Each row is a point on a landscape with many peaks, with its height.
From any point a climber steps to the highest of the 2 points nearest to it. It stops when none of these is higher. Distance is the straight distance between rows; heights are no part of it.
(236) h=38.1: [-14 -12  -9  -5 -19  52 -16 -14   2 -38 -32 -62 -31 -44 -14  38   9 -24
 -20  39  25 -22 -15  59  15  28 -13 -19   0 -10  11 -19 -23   9]
(956) h=29.1: [  2  22 -39 -14 -51  44 -23   0  26 -11 -20 -55 -20 -18 -21 -62 -15 -35
  -5  42   4   2   7  20 -24 -11  24  21 -16  14  17 -11 -43 -38]
(936) h=61.8: [ 35  10  -7  36  34 -12  35   0  26  29  -6   6 -13 -44  41  40  10 -28
  67 -83 -51  18 -39 -10 -10  -5  60 -41  46  -8 -37   4  -8  27]
(1064) h=62.2: [ 28  49 -21 -14 -48 -10 -12 -14   4  10 -11  -4  34  -2   7 -50 -13  13
  31   4 -97  64  12 -32 -75 -21  23  59 -11  19 -11  30  -3  11]
(423) h=15.6: [ 28 -31   7 -48  18   1 -29  23  -3   3  10  -8  13  14  21  10  17  59
 -40  23  18   6 -28  15  41  12 -27   3 -37  -7  12  -9  24  -3]
(668) h=26.9: [  8   8 -45   7 -20  42  -5  29  10 -22 -22 -41 -12  12 -54 -89 -46 -22
 -12  38  14  -3  23  27 -35 -40  32  30  19  36   7  -7 -47 -46]
(106) h=47.9: [-16  27 -17 -24  15  43  41  10  -4 -29 -28 -32   4  32   7  40  45   6
  79 -34 -39 -13  52 -18 -17 -32  25 -20  88  12  20   9 -26  14]
(864) h=38.6: [-18 -24  36  48  30  -1  47  -9 -61  40  21  65 -35 -22 -35  79  11 -15
  18 -32  20 -18 -29 -10  21  23   3  -3  39 -44  22 -12 -39  81]
(825) h=14.7: [ -9  29 -25  -5 -23  -3  16  20 -39 -36 -20  16  16  27 -24 -51 -53  21
  -8  39  -9  -8  54 -17 -80 -36 -33  45  83  18  13  65  -6 -39]
(564) h=62.9: [-46  10   5  10 -36  26 -15 -31  25 -25 -29 -40 -39 -14 -21 -18  19 -58
   4 -13  41 -47  14  21 -39   5  16   8  48 -12   8  23 -61 -19]
(398) h=42.0: [-16 -47  13  39  -1  -1  31  -3 -71  42  13  40 -18 -34 -46  70 -12 -32
 -10   8  20 -27 -21 -16  20  -6 -15 -10  37 -23  46   9 -17  39]
(141) h=13.8: [  0 -11  16 -42 -10 -13 -23  -4 -18  19   9  -8  -7  20  17  42  31  28
 -30  -1  30  -5 -45  13  41  36 -21  -8 -14 -35  30 -13   7  18]
(1032) h=52.2: [ 16 -27  -5  74  -2  -2  35  21  26  38  13  19 -26 -43 -77   2 -32 -41
  -5 -21 -12  31 -59  38 -48 -34  55  37   9  31 -19 -47 -36  26]
(1292) h=64.4: [ 30  31 -15 -15 -60  -8  -6 -27  -9  13   8 -20  50 -26 -13 -21 -37   4
  -6  34 -63  85 -10  -7 -44 -14  14  33 -33   5   3  22  14  21]
(210) h=19.9: [ -3  23   6 -37 -14 -63 -36 -37  24  22  -8 -13  -1  31  61  23  47  22
  10 -31  10   2  -3 -24  34  30 -23 -24   5 -26   9  -2  35  26]
(262) h=31.3: [  8  44 -38 -39 -52  32 -13 -24  46 -23 -13 -47 -30  -1  -5 -40  31 -20
  27  46 -17   3  -1   5 -22  -2  31  19 -40   5  30 -43 -42 -22]
(1490) h=11.9: [  3 -27  29 -10   3 -55 -20   0 -12  38   8  12 -11  -1   8  72  31  62
 -26 -29  31   2 -81  17  20  14  -7  16  18 -33  18 -11   3  44]
(1372) h=13.7: [ 33  -1   3 -34   1 -37  11  24 -52  28  38  42  20  40   4  14  12  65
   4   4 -45  51  -7 -31  -1 -23 -15  -2 -20  -6  53 -12  24  22]
(14) h=39.3: [-14   2  28   9  50 -11   2  29 -34  15  35  55  26  58  29 -46 -10 -16
  18 -22   2 -24  53 -54  49   2   8 -11 -17   2 -12  23  13 -34]
(1011) h=17.8: [ -5 -35   3  16  16  19  12  41 -27  -7   7  11  17  15 -17 -19 -34  -3
 -32  20  23 -17  26  10  -9 -26 -12  11  19  28  -9  29  -5 -40]
(766) h=41.3: [-13 -20 -26   6 -19  59  -5  19  -3 -37 -35 -63 -15 -56 -16  -6 -31 -21
 -34  43  28 -11   6  58  33   4 -19 -14  23   8   6  -1  -5 -43]
(1445) h=49.8: [ -2  39   7  -6 -59 -39 -35 -50  57  16 -25 -22 -41   6  12 -14  39 -29
  50 -38 -36   8 -12  -9 -70   5  29  27  23  -6   6  19 -23 -12]
(35) h=25.5: [-11 -18  16  19  46 -18   8  -3  22   4 -13  -7  -7 -20  30  68  62  35
  15 -59  11 -10 -34  -2  36   6  -2 -29  27 -10 -30 -39  -7  64]
(977) h=51.1: [  2 -10  23  18  40  -4  34  12 -62  51  26  54  -4  -5 -10  60  30  -2
  45 -15 -27  -8 -11 -68  43   1   1 -41  28 -42  46   7 -14  48]
(426) h=13.3: [ -5 -13  12 -27  46   6 -21  24   1 -20  30  16   1  52  19 -61  -8  22
 -10  20  28 -32  44   6  25  13 -15   8 -46  13 -19 -13  14 -58]
(1246) h=34.9: [ 10  -8  30  42  60 -13  25  37 -25  37  34  62  29  21  25  -7  -4 -19
  19 -47 -16   3   8 -57  56  -9  19 -39 -16  -4 -19   4  13   3]
(929) h=35.2: [-15  -2  28  19  10 -14  46 -16 -27  28  13  21 -10 -28  -4  92  24  12
  25 -35   9  21 -36   9  10  18   7 -11  30 -40   0 -29 -30  97]
(1300) h=15.8: [-15  -2   4 -19  11  20  -4  28 -17 -21  14   7 -11  32   5 -52 -39  -4
 -17  37  34 -32  44  19  -9   7 -19  21 -11  15   5  16  -1 -70]
(1553) h=17.1: [ 29 -42   6 -25  20  13 -15  43 -20   2  21  18   3  16  -4 -15 -39  22
 -53  30  19  -2 -14  41  39  31 -36  10 -49 -15  27   1  21 -15]
(832) h=24.3: [  -8   30  -24    6  -31   21    2   11   -5  -21    1    0    2   16
  -19 -114  -61  -35   -2   40   12  -13   48    1  -30  -17   25   49
   -1   13   10   16  -38  -57]
(28) h=75.8: [ -5  17   6   8 -14  31  25   8  -2  16   9  -4  30 -11  -2  -3   8 -43
  17  -6 -22  24  16 -30  -7 -25  28  -7  15   8   2  23 -24  -2]
(85) h=57.5: [-23  13   8 -34   1   8   3 -19  -7 -31  15  -5 -38  59  26   8  46 -11
  31   3  23 -32  19  22  18  36   3 -18 -14 -20  26 -68 -16   8]
(1395) h=51.2: [  7 -34  13  33  69   3  -5  37  22 -30  23  38  26  30 -44 -79 -44   1
 -13   3  -8 -14  12  35 -43 -26   6  33 -32  26 -73 -10   5 -10]
(569) h=66.7: [ 37  20  -2  25  14 -50   9   2  22  33   6  15   8   1  59  15  11  -7
  52 -57 -63  48 -14 -21  -7   1  28 -41  20  -8 -22   9  23  17]
(961) h=44.7: [  1 -34 -26   6  -4  42 -18  30 -21 -25 -34 -32   5 -51   0 -42 -71   7
 -56  37  18  -6  24  59  42  22 -49   2   2   5 -14  29  30 -49]
(585) h=72.1: [  9 -49 -32  27 -36  16  30   1 -19   6 -11 -19 -13 -53 -56  32 -40 -28
 -25  22   9  24 -44  67 -13 -25  11   9  20  16  15 -39   4  17]
(923) h=19.4: [  7 -57   6   0  23   8  12  40 -52  22   8  28  22  -1  -6  20 -16  25
 -37  14  20 -16  -1 -11  25 -19 -26  17  15  11  12  41   1  -9]
(1439) h=18.9: [-20  57 -19 -34 -28   8  23   4  11 -28 -18  -6  13  29  31 -51  -2  27
  36  14 -13 -12  61 -39 -44 -30  -4  36  46  29  15  35 -15 -59]
(1400) h=43.9: [  2  19   6   3  29  -7   8  23   0  -6  25  32  24  58  39 -58  -3  -2
  41  -5 -24   5  59 -32   5 -13  16   7 -14  21 -22   1  19 -35]
(560) h=31.8: [-12  -8  36   4  -9 -30 -13   2  -5  16  26  34 -29  39  -6   1 -11 -20
 -37  -6  36  -6 -34  33 -12  33  -8 -10 -41 -29   8 -24   8 -14]
(246) h=25.3: [ -4  62 -17 -19  -9 -31  18 -24  29  20  16  -6  18  39  62  -4  37 -30
  50 -38 -29  18  42 -42  48  20  15 -48  -3 -23  22 -31  24  31]
(960) h=41.1: [ 11  28 -26 -50  -6 -20  -4  -2  32 -31   0  -9  -7  48  34 -30  30  54
  33  29 -23  -2  39 -12 -27 -17 -15  25 -12  37   8 -31  37 -37]
(753) h=9.7: [-35  36  18   4   1   5 -31 -47  47 -37   0  -9 -47  15   1 -36  28 -55
  11 -12  42 -47   2   8  18  41  28 -28 -42 -26 -13 -42 -19 -20]
(501) h=22.8: [  4  -3  -2  28  41 -20  21  11  22  -5   3  -2 -14  22  23  40  49   5
  57 -48 -22   9 -11  15  14  -6  28 -42  33  -4 -19 -67 -10  57]
(1298) h=10.5: [ 11  18  -4 -11 -18  31  25  20 -47  17  36  21  20  16 -21 -20 -53 -50
 -25  45   5  16  21 -12  42  20  -1 -27 -59 -13  36   4  17 -14]
(348) h=28.9: [ 13 -11 -17  47 -10  24  18   6 -23  20 -10  10  68 -63 -16 -26 -49 -26
 -28  21 -26  43   6 -19  -8 -27   5  25  -4  11 -46  49   1  23]
(151) h=28.4: [-12  -8  -6  37  51 -16 -19 -34  59 -33 -30 -30 -20 -24  47  41  77  13
  33 -62  -5 -20   5 -10  44  18   3 -60  28 -13 -34 -34  -6  76]
(1449) h=56.8: [-36 -13  -4  18 -36  34  -4 -15   7 -13 -38 -57  -4 -51 -22  17  -2 -44
 -22  -4  33 -23  -4  24 -18 -19   3   0  62   3   4  38 -34 -10]
(1277) h=35.0: [ -1  16  -7  -9 -20  40 -30 -32  34 -55 -19 -42 -58 -18 -21   7  32 -30
  -1  38  16 -14 -25  42  -2  31  15 -14 -36 -21   3 -48 -34   5]
(158) h=44.8: [ -7  15  -2 -52 -12   4  14  13 -13 -16  21   9  -6  57  22 -17   9  10
  17  21  -4 -13  35  -4 -17  -6  -7  14 -13  18  40 -24   9 -44]
(322) h=49.9: [-19  22   1 -21  10 -34   4  -5   6 -18  31  19 -25  86  27 -21  28   0
  43 -12  -8 -18  37   0   4   2  21  -8  -9   9  37 -69   9 -28]
(890) h=15.7: [ 21  51  10 -38 -37 -83 -23 -19 -16  47  22  16  29  23  33  31   5  68
   8 -20 -28  68 -26 -25  -9   9 -10 -14 -12 -33  27   2  47  33]
(1502) h=61.4: [  9  57 -15 -67 -62  19   3 -32   7  -8  -7 -51  23 -17  30   8  -7   7
   1  48 -12  23   9  -6   6  13  -7   8 -39  -6  36   4  20 -12]
(1150) h=21.6: [-46 -19  42  29  57   0 -24   8   4 -31   2   2 -31   5 -13 -23  -3 -14
 -46 -24  60 -78  -9  16  35  45   1 -34 -52   4 -21 -16  -9 -54]
(807) h=29.0: [-27  17  15 -33 -18 -14  13 -57 -23   8  -2 -20   4  21  28  78  40  23
  45 -44   3  16   9  -9  26  48  -3 -28  27 -58  26  10  -6 101]
(186) h=58.2: [-23  28  11 -16 -23   2  28 -14 -35  -4  28  23 -13  46  -5  18  24 -33
  43 -16 -28   2  31 -21 -26  -1  14 -14  12  -9  56 -17 -17   2]
(627) h=44.5: [ 15 -55   4  44  20  -2  44  29 -57  46   9  47  -6 -54 -45  58 -31  -2
  -1  20   3  -8 -21 -29   2 -48 -11  17  41  16  24   3   4  25]
(938) h=19.1: [-33 -51  33  43  45  14   8  36 -27 -10  18  19 -14  -1 -33 -14 -46 -26
 -58 -14  54 -58 -18  39  27  11   4 -12 -31  16   6 -20  -8 -41]
(544) h=57.9: [ 28   3  -1  55  50   6  37  24  55  24 -18   2 -24 -54   0  32  12  -9
  45 -71 -30   9 -68   1 -26 -20  64  -2  29  17 -54 -38 -22  32]
(1092) h=24.5: [-24  15   1  -5  17 -19 -27 -54  38 -17 -17 -30 -15  11  47  28  69   0
  28 -48  24 -30  29 -15  47  44 -15 -44  14 -36  -8 -17   8  59]
(1145) h=8.1: [ -5   7  -2   9  47 -10 -41   3  43 -49   9  23   1  32   9 -91  -1  15
   5  16   7 -31  41  -5 -25  -3  -3  30 -30  16 -72  -8  17 -44]
(293) h=47.8: [  9  -9 -30 -28 -17  50   6  31 -43 -17 -15 -44  35 -36   8 -11 -56  11
 -32  59   7  15  37  20  39  -4 -30   0   9  12  18  32  14 -38]
(763) h=11.7: [ 29  -4   4  -7   3  -6  15  23 -47  35  45  57  31  22 -21 -24 -45  -7
 -29  32  -5  38   3 -15  21  10 -19 -11 -60 -28  17  10  25  13]
(1210) h=50.7: [ -7 -26  -6 -15  12  45   5  16 -24  -1 -13 -47  37 -44  16  29  -9  22
 -46  23  34 -10  12   2  46 -12 -26  -7  14  28  -3  39   0 -16]
(258) h=64.7: [  5  31 -11 -59 -49  15   9 -16 -13 -22   3 -44   8   9   8  31  17  20
   8  29 -32  34   0   9 -29 -12   1   6 -10  14  50 -31   6   6]
(591) h=76.5: [ 21 -73 -14  11 -13  -3  20  21 -38  18   3   6 -11 -51 -34  37 -60   9
 -46  20  21  10 -47  68  16  -5 -24  12  -5   5  32 -30  22  13]
(130) h=34.3: [ 29  43 -44 -38 -23  14 -38 -31  69 -46 -19 -26 -29 -11   9 -60  39  12
  26  52  -4  -2  15 -17  -5 -18  25  18 -46  16 -12 -28 -19 -46]
(963) h=59.1: [  4  61 -21 -15 -67  -9 -17 -24  27  18 -35 -13  10   2  18 -67  -8 -11
  38   0 -53  22  20 -36 -73 -12  24  65   5  12   1  48 -39 -21]
(515) h=17.3: [ -1 -44 -17   3 -29   2  -1  22 -27 -16 -31 -13 -14   4 -39  -3 -51   8
 -32  34  25 -10   4  54 -50 -30 -31  26  57  29  10  28  16 -43]
(975) h=71.3: [-41  34   3  -4 -37  26   6 -28  15 -11 -12 -23 -29  19 -19 -26  19 -57
  53 -26  -2 -30  34  -1 -48  -2  43  17  47 -21  36  13 -78  -2]
(181) h=57.4: [  8   5 -18  42 -58  -7  22 -24  -3  62  13   3  -3 -55 -59  13 -22 -63
  -7  -3 -40  68 -48  -1 -26 -11  49   8   9  -3  14   3 -42  40]
(1077) h=28.2: [ -4 -33  38  11  27 -21 -32  17  12 -23  25  28 -40  32 -15 -41 -33  -9
 -40  10  41 -33 -22  52 -13  25 -13   3 -62  -6 -10 -29  16 -43]
(1274) h=59.8: [  5   1 -11  11 -46  14  27 -11 -17  19   6 -20  19 -35 -44  36  -5 -34
   0  18 -35  53 -25  11 -30 -28  30   4  12   9  27  -7 -25  30]
(42) h=9.3: [-19   8   1 -10  -4  53  27  15 -34  -2  29  -7  16  16 -11  -3 -10 -50
  -7  24  20 -10  25   6  34   3  15 -22 -18  -1  32 -16 -23 -18]
(1544) h=40.4: [-13   0 -15 -29  36  25  10  20  18 -25  -9 -39   5  36  17  27  59  27
  37  -9  -1 -21  34  -9  20 -28  -1 -25  49  33  -9 -26  -4  -6]
(609) h=74.4: [-17  11   6  12  26  -9 -40 -40  41 -45 -27  -3 -45 -22   4  26  56   5
 -36 -32  56 -35 -27  -7  41  54 -16 -72 -46 -34 -25 -38  -2  16]
(20) h=71.1: [ 25   4 -12  16 -12  17 -31 -12  60 -13 -10 -29  -5 -44 -15 -34  19 -14
 -33  22   1  31 -42   6 -10  -5  19  -9 -63   4 -36 -26  -9   3]
(673) h=69.3: [ 18 -58 -26  43   4  20  26  11 -41  15 -12  37  33 -74 -35 -33 -91 -12
 -70   1  15  14 -16  41  43  19 -34   1 -45  -4 -26   9  41  11]
(1129) h=28.3: [ -5   4   2 -50 -29  -3 -37 -11   8 -16  -9 -24 -26   6  34  -1   0  23
 -20  47  26 -26   8  16  -4  29 -42  24 -19  -4  14  24  22 -51]
(744) h=62.1: [  8   6   0 -22 -19   0  23   2  -8   3  15 -20  15   5 -10  55  21  22
  14   9 -31  45 -31   9 -23 -28  14  -7   8   9  23 -39  -3  32]
(939) h=5.6: [  -6   18    6   28   30  -28  -36   13   45  -33   -7   24  -11   58
   -6 -104  -17   -5   34   -9  -15  -33   30   -2  -60  -18   30   47
    3   22  -69   12   -2  -50]
(1414) h=65.9: [-14  11  -2 -18  16  10 -22 -27  27 -33   2 -20 -29  14  24  16  56   3
  -4   2  35 -24  -4  11  47  36  -3 -47 -30 -27 -10 -57  -5  15]
(22) h=48.6: [ 11  32  16  23 -37 -45 -28 -46  67  38 -23 -12 -26 -22  29   0  23 -44
  50 -78 -47  28 -31 -19 -45  20  39 -11  27 -24 -31  49  -6   4]
(873) h=65.4: [-29 -25  22   9  38   6  19  21 -27   0 -11  21 -12  25   9  56  27  -2
  47 -55  -2 -54  21 -16  -1 -15   6 -21  90 -10  11  35 -24  -2]
(769) h=37.8: [ 35  36 -42 -24  -1 -32 -28 -23  72 -43  -9  -7 -16  23  32 -56  44  29
  37  33 -27  19  32 -21 -15 -22  11  10 -39  29 -25 -48  28 -24]
(587) h=53.0: [-21   4  -5  -7 -31  46  15  -9 -17   4 -21 -48  35 -45   1  21  -7 -37
 -25  12  24  -3  17   2  25  -5  -4 -15  27   0  15  42 -17  -6]
(1238) h=47.4: [ -3 -42  24   7  44 -19 -21  27   3   5   2  25   9  25  26  -6  19  42
 -29 -27  18 -24  -7  -6  18   3 -27   9  -2  22 -36  21  17 -17]
(1548) h=14.6: [ 26  20  16 -42 -32 -44 -11  -9 -28  11  14   6  30  25  17  29  -4  61
   9   4 -42  54 -13 -17 -37 -19 -15  15 -11   7  32   4  36  17]
(126) h=20.6: [ 16 -19  -4  -7  -8 -22  -7  14  -1 -13 -14   8  14  28 -19 -12 -27  31
 -10  24 -24   9   6  24 -80 -24 -29  49  18  23 -24  33  26 -12]
(1172) h=54.4: [ -6  53   6 -12 -71 -33  -6 -49  36  18  -8   1 -12   9  21 -37   7 -33
  23  -8 -22  17   5 -19 -58  14  11  38 -10  -7  10  41  -2 -26]
(263) h=72.2: [ 26 -52 -12  22   3  18  17  25   0  13  -7  -4   8 -69 -21   3 -68   8
 -66  20  20  17 -46  61  40  14 -30  -6 -47  -3  -4 -29  37  12]
(83) h=21.4: [-16  49 -28 -24   2  25  22  19  12 -37   9  -5  14  39   7 -95 -21  15
  25  44   3 -16  67 -17 -27 -24  12  42  16  29  -8   9 -23 -71]
(250) h=27.5: [ 18   1 -19   0 -19  16   4 -13 -50  20   2  -4  88 -47   1   1 -53   2
 -34  50 -25  45  16 -29  18 -12 -22  14 -18  -3 -16  58  29  32]
(735) h=29.7: [  4  40   0  24  33 -40   1   3  26  26  16  20  14  42  71 -25   6 -48
  49 -64 -25  -9  46 -49  63  19  17 -50   4  -9  -4   5  30   6]
(883) h=22.6: [ 22 -24  13  -4  16 -16   8  17 -53  56  17  43  37  -5 -10  33   1  31
 -37   4  13  12 -41 -52  65  11 -12   6  -6 -27  33  45  17  34]
(590) h=59.5: [   5   45  -32  -20 -100   13    0  -49  -10   26  -13  -47    7  -34
  -23    3  -42  -60  -15   29  -14   42  -13    9   -5   23   11    2
  -19  -17   41   28    9    6]
(1304) h=24.6: [-24  26   5 -51 -26  -2  -7 -71  10 -14 -10 -28 -23  27  37  39  57   2
  32 -21  31 -24  18   3  31  66 -17 -25   0 -57  19  -9  -1  67]
(1399) h=31.5: [  6 -17 -14  19  53 -24 -37 -16  58 -44 -31 -16 -27 -12  25  43  81  40
   3 -28  12 -21  -7 -17  35 -15  -8 -51  18  23 -39 -42  11  27]
(1244) h=12.9: [-18  34  14 -13 -11 -35 -32 -40  52 -11   0  16 -48  33  30 -41  17 -24
   4   1  43 -43   0  -2  14  44  -4 -14 -54 -20 -13 -22  26 -43]
(465) h=10.6: [  2   7 -17 -19  49  21 -39  12  39 -58   9  -9 -30  20  -2 -64   2  30
  -3  42  34 -36  44   6   8  -7  -8   5 -35  26 -43 -18   6 -75]
(906) h=67.3: [ 33  18  -9 -16 -34   0 -14 -12  33   0  13 -29  23 -20  -1 -34 -11  -2
 -22  38 -21  60 -24  14 -26  -2   1  16 -63  -3 -21 -11  16   9]
(460) h=15.2: [ -5 -15 -37  -6 -26  -5  -8  17 -47 -40 -19  10   7   9 -23 -53 -77  20
 -31  48  13 -15  43  34 -57 -14 -52  49  60   9   7  49  14 -45]
(1186) h=55.2: [ 10  50   3  14 -68 -28   5 -43   8  65  11   4   2 -35 -40  12 -11 -49
  11 -17 -60  79 -31 -26 -40   7  43  -3  -1 -22  16  33 -24  36]
(1539) h=51.9: [-33  -4   0   5  10  61  37   5  -1 -25 -22 -35   6  -3 -14  36  31 -23
  39 -24   6 -22  30   4 -13 -28  25 -13  83   5   2  20 -59  28]
(1038) h=21.0: [  9 -37   1  -9  -2   7  -8  15 -65  37  -5  24  27 -12  -9  23 -28  16
 -60  19  31 -17 -21 -19  61  23 -32  14   0 -17  34  75  21   5]
(1057) h=81.8: [  7   9  14  24  13 -40 -48 -38  61 -34 -29   5 -31 -51   2  31  56  31
 -48 -24  40   4 -58  -6  13  17 -13 -61 -55 -21 -41 -35  16  18]
(911) h=16.7: [-10  41 -25 -24   3   2   1  19  -9 -38 -16  16  34  36  18 -54 -25  37
  15  28 -26 -11  61 -26 -62 -20 -28  60  52  18 -34  46   1 -37]
(594) h=47.7: [ 19  -6   7  15  38   5  10  35   9 -16  29  27  27  51 -18 -69 -25  -6
  17   3 -23  12  30   4 -35 -32  30  21 -27  29 -36 -15   2 -23]
(854) h=46.9: [ 30 -49   3  71   9 -23  43  20 -43  46 -12  50  -8 -78 -54  40 -63  -4
   4  17 -19   9 -21 -19 -42 -54 -12  43  62  26 -10  25  31  26]
(1485) h=19.0: [ 11 -50  12  -8 -17 -30 -22   7  -9   0 -15  -7   1   3 -19  38 -27  40
 -29  24  10  -3 -30  39 -52 -22 -32  36  25  24   2  27  26  -4]
(16) h=19.2: [ -4 -23  18   1  12  36 -20  51 -10   2   3   2 -32   7 -14 -15 -55 -19
 -50  20  31 -33 -10  55  64  60 -34 -14 -52 -18  29 -15  19 -41]
(284) h=63.5: [  2   9 -25   6 -81   2  18 -29 -41  28   5   0 -24 -25 -50  14 -56 -67
 -27  30  -5  45 -26  34  -3  31  -1 -26 -17 -31  48   2  21   7]
(441) h=41.9: [-19 -15  29  19  39 -35 -21   5  20  16  12  19  -5  42  40  -4  34   0
   0 -57  22 -33   4 -19  39  21  -8 -23  -3  -1 -16  -3  12  -9]
(1421) h=22.7: [ 18 -20 -16 -40  21  -2 -43  10   2 -40 -18 -15  31  18   2 -19 -17  81
 -19  45  -7 -10  20  17 -46 -13 -52  53  11  21 -46  31  31 -10]
(1462) h=51.7: [-14 -65  15  34  87   4   2  53   0  -6  -1  30   8   5  -9 -16  -2  59
 -54 -29  42 -52  -8   0  22   2 -24  21  -4  41 -43  15   3 -33]
(726) h=68.1: [ -7 -34 -47  32 -53  36  20 -13 -17   8 -27 -45 -18 -46 -70  13 -14 -51
  -6   7  -2  19 -32  59 -22 -24  35  17  43  16  19 -29 -52  31]
(312) h=58.6: [ -8 -43  25  -1  28  -5   1  27 -24  19 -27   6   4   2  11  77  16  38
   8 -32  16 -47 -10 -21   2 -29 -14  17  90  13   1  64  -6  -6]
(497) h=49.5: [ 25 -29   4  68  -2 -22  46  13  -3  48  11  39 -12 -75 -55  39 -48 -23
  -8 -13 -14  33 -52   6 -45 -38  25  38  35  25 -15 -12   6  27]
(433) h=31.7: [ -4  12  10 -17 -32  -7 -35 -33  36 -21  -9 -26 -37  -5   5   3  23 -17
 -15  28  21 -12 -20  23 -23  22 -18  -4 -30 -11  -4 -12   5 -27]
(1004) h=32.4: [ -8   8  10   3  10  -8  32 -33 -12   2  -3 -17  -3  -8  24  81  45  29
  65 -43 -25  32  -7   7  11  14  19 -24  38 -28   0 -24 -22 102]
(1165) h=54.9: [  7  -6  16  64  21  -7  22  14  45  25  13  15 -23 -23 -33   6   9 -20
  16 -39 -18  27 -66  20 -35 -20  59   2  -5  13 -36 -59 -31  29]
(663) h=59.9: [  8 -56  18  40  45  -5  12  34   0   8  14  41  18 -18 -19 -16 -42  17
 -57  -8  24 -12 -23  28  -9  -1 -22  22 -38  19 -38  -2  12   4]
(108) h=34.1: [ 12  -9  -9 -22  26   9 -36  -7  43 -37 -11 -36  -5  -8  15  24  56  42
  -3  16  11  -5  -4 -10  19 -21 -11 -30  -6  28 -34 -33  12  -3]
(1382) h=57.8: [-11  71 -17 -45 -82  19  17 -53   2  17   0 -33  21 -11   0   0   5 -42
  15  12 -24  31  16 -28 -10  12  12   8 -19 -10  52  29  -5   9]
(630) h=30.3: [  6 -19  -5  62  29  32  21  31  12   6  -1   8  54 -46 -16 -50 -27 -16
 -32  -5 -14  19  -3 -10 -10 -28  17  23 -20  34 -62  18 -11   4]
(1501) h=36.9: [ 11  -7 -26 -32  57  25 -18  22  34 -35  -9 -36   4  26  15  -2  47  62
   8  20  12 -13  43 -17  27 -37 -17 -16  18  47 -38 -15  17 -36]
(377) h=16.4: [ -3  35   6 -37 -19 -46 -38 -31  42  17  -4   7 -22  36  46 -12  30   6
 -15  -9  35 -20  -7 -23  34  51 -31 -21 -43 -28 -13  -3  46  -5]
(145) h=21.7: [-20   3  18 -13   5  32 -29  10   8 -22  -3 -13 -49  12   4   8  -6 -25
 -26  18  43 -53 -12  38  48  63 -24 -29 -46 -32  19 -28  -1 -32]
(737) h=36.3: [-21  11  25  -8   7 -39 -13  -4 -11  26  28  36 -16  66  17   2  26 -18
   2 -38  28 -17 -10  -1  32  36  -1 -26 -20 -34  13 -32   5   5]
(1456) h=64.3: [ 14 -61   1  59  18 -12  33  14 -37  33  22  69  11 -43 -49 -19 -72 -22
 -56   5  20   7 -20  30  -1  -6 -18  19 -27   8 -12  -1  23  11]
(1053) h=25.2: [ 15 -24 -10 -61   5   7 -45  25 -12 -31 -14 -25  -7  10  15  -9 -20  71
 -28  59  14 -22  23  28  -5  13 -56  48  -2  11  13  33  23 -49]
(736) h=26.0: [ 24 -10  11  18  20   0  11  15 -48  35   6  35  68 -34  11  17 -31  16
 -12  18 -33  31   5 -56  18 -19 -22   8  -7  -5 -30  65  19  28]
(1075) h=71.2: [ 21  26  14   5  -2 -18  25   4 -13  28  23  28  22   9  17  14  15 -15
  44 -16 -58  50   9 -51  -7 -21  20 -28   0  -4   8  11  10   4]
(143) h=25.0: [ -5   1  28  -3  36  -1 -43   7  31 -39  14  13 -54  21  -4 -35  -1  -4
 -29  10  42 -46 -12  25  37  36  -1 -32 -76 -16 -14 -51  11 -49]
(1545) h=63.7: [-50  60  -5 -32 -56  18  41 -52  -9 -13   6   2 -28  23   4  -7  25 -41
  62 -18 -24 -21  47 -15 -35   7  27   9  20 -25  72   2 -39  -7]
(1218) h=52.4: [  2  47  10   8 -60 -22 -21 -57  58  57 -13 -32   4 -38  -8  12  16 -46
  17 -47 -36  56 -41 -20 -29  20  42  -3  -5 -26 -18  35 -19  45]
(96) h=54.2: [-19 -33  12 -32  15  21  -5  12 -17   5 -13 -32  20 -10  15  67  26  41
 -14  -8  28 -29  -7  -3  30 -14 -22   3  50  18   8  31 -14   5]
(323) h=12.8: [ 29 -25   5  -6  16   9  37  40 -55  21  49  44  31  18 -24   7 -14  15
  -2  31 -20  35   6 -25   8 -37  -9 -10 -28   4  38 -13   8  13]
(1072) h=54.6: [-11  -1  18  19   6  13  42   8 -56  16  31  37   0   9 -26  44  16 -35
  37  -1 -27   1  12 -36  -1 -18  11 -34  23 -12  43  -4 -24  18]
(990) h=44.1: [ -4   0 -14 -45  23  13  19  16 -22 -16 -19 -32  15  44  30  67  51  51
  60 -29 -36 -13  32 -23  17 -27   0 -13  68  25  33  -7   4  21]
(78) h=24.4: [ 36 -25  25  10  37 -30  -8  18 -49  50   6  44  57 -25  23  42  -8  65
  -4  -9 -23  18 -29 -65  40  -7 -15  29  15 -10  -4  72  24  36]
(451) h=17.2: [  5  35   8 -43 -32 -82 -35 -40  -2  15  -4 -15   0  33  54  51  39  65
  31 -36 -25  25 -19 -16  -4  13 -11 -11  17 -18  43 -15  38  35]
(734) h=75.7: [ -1  13   9  31  -5  -2 -36 -37  65 -26 -23 -21 -26 -53 -16   5  55 -16
 -31 -18  17   8 -54   0  -6   9  18 -36 -44  -9 -40 -28 -17  15]
(984) h=32.3: [  2 -13  21  40  53  10  25  37   3  12  16  34  46  -3  20 -25  -9  -3
  -3 -32 -16   7   6 -30  15 -18   9  -9 -21  20 -57  14  10  -7]
(343) h=55.5: [ -3 -53  26  48  98  -4  11  49  22 -19  15  37  17   6 -27 -45 -27  35
 -33 -24  19 -41  -5  14  -7 -17  -6   9 -37  45 -70 -17  10 -23]
(671) h=57.6: [-46 -29  25  15  40  39  31 -14  -7 -18 -12 -13  -1   1  17  49  44 -11
  46 -57  15 -47  37   0  17   7   6 -25  65 -20 -12  20 -40  47]

Where does a climber stop that starts at each point below?
(1439) | (1057)
(126) | (873)
(1004) | (28)
(1399) | (873)

Call two points neighbours if one is among the 2 nearest of the other. Go from one point of each pair to the other, from neighbour to neighbour, staying as high as possible. Name the lowest point that can't be avoided.
(591) and (284) | (1274)
(343) and (1057) | (22)
(873) and (975) | (1210)
